The views of a scene show one set of named points, each view turned or mirrored, and shifted as a whole, with a little noise and some points left out.
In the rows, zero is written as 128.

Scene 1
View 1
silu: [161 149 124 155 126  66  88 117  86 135 165  88 154  96 110 158 167 116
 178 152 140  96 149  88  93]
Gek: [142 160 173 120 115 167 167 163 130 202 152  64  34 128 148 148 101 111
  68 149 115 164 154 201 188]
vazu: [178 117 151  90  97  91 113 184 118 182 147  84 168 144 134 122 127 147
  94 172 150  65 116 137 160]
tedip: [127  94 151  86 103 127 142 182 155 101  98 107 114 114 184 130 151 111
  62 156  90  97 166 135 198]
Vur: [125 191 160 134 135 140 140  84  84 177 172  73  64  97 144 189  91 103
 148 153 110 165 180 146 113]
bonis: [148 144 157 120 112 138 143 168 130 176 145  78  75 121 146 140 125 113
  82 152 119 138 151 171 177]
dodid: [153 134 149 133 111 125 135 176 134 164 140  78  77 116 140 132 147 111
  85 146 119 131 143 162 179]
Tavit: [167 174 141 158 126  98 113 124  86 192 183  68 104 110 104 160 133 117
 155 154 146 133 142 136 107]
Sen: [149 162 153  94 119  98 114 100  78 173 165  88 160 120 144 171  93 137
 153 173 131  93 160 111 102]
Ludi: [148 161 154 121 122 118 126 123  99 173 162  78 107 115 138 165 111 121
 130 161 125 126 159 139 129]
bipav: [162 163 133 173 128  99 114 138 103 163 169  71  82  96 106 153 163 101
 145 141 137 141 145 137 124]
Kiren: [152 136 136 122 119  81 104 133 104 133 147  95 153 105 136 153 150 121
 144 159 127  91 153 102 118]
View 2
tedip: [196  66 156 118 101 158 108 131 140 150 121 112 144 106 112 149 125 203
 106 122 101  96  94 151 100]
bipav: [123 162 101  48 118 111 155  97 116 115 191 140 142 122 181  98 154 158
  90  67 167 113 132 181  75]
dodid: [157 115 128  58 116 162 116 107 117 139 166 120 129 157 174 106 140 174
 109  90 141 104 138 139  82]
Sen: [142 198 123  93 135  51 144 118 141 120 147 122 112  84 167 130  79 140
 163  98 154 132 131 201 111]
silu: [129 171  87  83 124  46 164 126 139  97 191 157 158  60 169 127 128 125
 106  62 164 113 108 210  87]
Ludi: [141 176 129  72 124  99 140  99 127 130 152 119 117 121 170 115 114 165
 136  99 154 125 138 182  98]
bonis: [162 124 143  64 116 163 117 100 119 143 147 105 118 157 164 110 127 188
 122 105 135 112 142 142  91]
Tavit: [120 183  95  46 129  90 153 102 119 108 197 142 132 125 195  98 134 135
 112  63 176 121 143 180  81]
Gek: [149 141 158  43 114 188 112  74 105 160 144  87  93 197 174  94 131 209
 128 112 140 123 162 131  90]
Vur: [114 225 140  58 124  98 157  57 118 145 147 104  95 128 170 105 118 197
 133 110 167 143 153 207 102]
Kiren: [150 144 109  97 122  73 143 131 144 112 163 142 150  69 152 134 113 142
 120  82 141 112 107 194  93]
vazu: [183 104 118  98 136 107 100 167 146 115 154 127 134 115 174 130  80 109
 161  86 125  98 129 127 101]
View 3
silu: [156 143 137 225  92 124  84 137 117  95 194 119 164  73  96 106 149 101
  92  80 153 113 113 164 143]
Ludi: [129 160 138 184 137 120  97 167 142 105 167 112 136 104 137  94 108 109
 143 102 126  97 131 123 104]
Tavit: [140 171 132 214 140 142  80 180 138  87 189 117 165  88 113  86 110  81
 118  81 116  92 122 101 107]
Gek: [113 184 151 111 196 121 109 213 164 119 154 112 116 138 157  63  79 147
 198  90 139  88 147  62  55]
Sen: [119 137 115 215 106 116  89 136 134  99 154 104 130  83 145 113 113  91
 121 132 104 108 131 158 116]
tedip: [135 132 157  85 124  99 122 150 128 120 138 113  97 111 126  81 147 222
 162  98 212 143 144 143  97]
bonis: [127 164 146 120 163 126 104 191 147 105 153 114 124 113 133  69 103 158
 172  88 157 109 142  86  76]
vazu: [125 130  98 140 110 154  77 153 116  63 126 105 125  37 122  80 121 168
 110 126 150 150 141 107  87]
Vur: [126 179 159 208 162  97 109 179 161 133 188 117 139 148 152 102  95  72
 170  90 107  62 127 127 104]
Kiren: [142 138 132 192  97 121  92 141 118  96 171 115 142  77 109 100 143 128
 110  96 156 125 124 156 127]
bipav: [154 177 150 195 143 137  88 189 137  95 200 123 171 101 100  80 121 100
 127  53 151  92 118 101 110]
View 4
dodid: [ 89 113 144 162 111 159  53 106  91  96  99 133  92 134 144 132 128 152
 119 149 121  73  76  86 119]
Vur: [150  63 198 210 142 175  68 129  89  87 169 106  80 160 180 110 155 127
 147 119  45  62 117 126 111]
silu: [205  68 196 164  97 152  79 154  86 130 116 135  59 128 164 136  96 104
 153 121 144  76 189  76 178]
bipav: [158  59 173 162 111 155  56 123  89 110 109 150  77 134 188 132 118 149
 141 123 117  63 115  85 139]
Sen: [179 115 207 201 125 179  79 150 100  85 137  79  52 152 128 109 108  88
 130 130 107  72 181  99 159]
Ludi: [143 101 183 188 124 172  66 131  95  91 131 104  71 147 146 116 123 120
 128 132  98  69 133  99 133]
bonis: [ 77 124 148 180 117 166  58 109  89  92 116 114  97 141 132 127 132 142
 117 153 105  76  76  95 111]
Gek: [ 58 121 147 192 136 180  43  95  95  66 122 107 101 153 142 115 152 163
 110 148  69  62  40 112  82]
Kiren: [162 107 181 172  96 150  87 148  87 127 123 122  69 126 130 135 102  99
 140 142 139  86 174  82 168]
vazu: [120 169 164 160 102 173  59 127 102  81  71  94  60 137  92 119  81 112
 100 155 176  78 143  67 160]
Tavit: [178  69 191 172 125 172  47 128  99  85 106 126  60 149 179 114 109 139
 134 116 114  53 134  90 142]

Which points are out of place in each view (at most two, in the order of its rows)? Write none if all are in place.
view 1 | dodid
view 2 | Tavit, Vur
view 3 | silu
view 4 | none
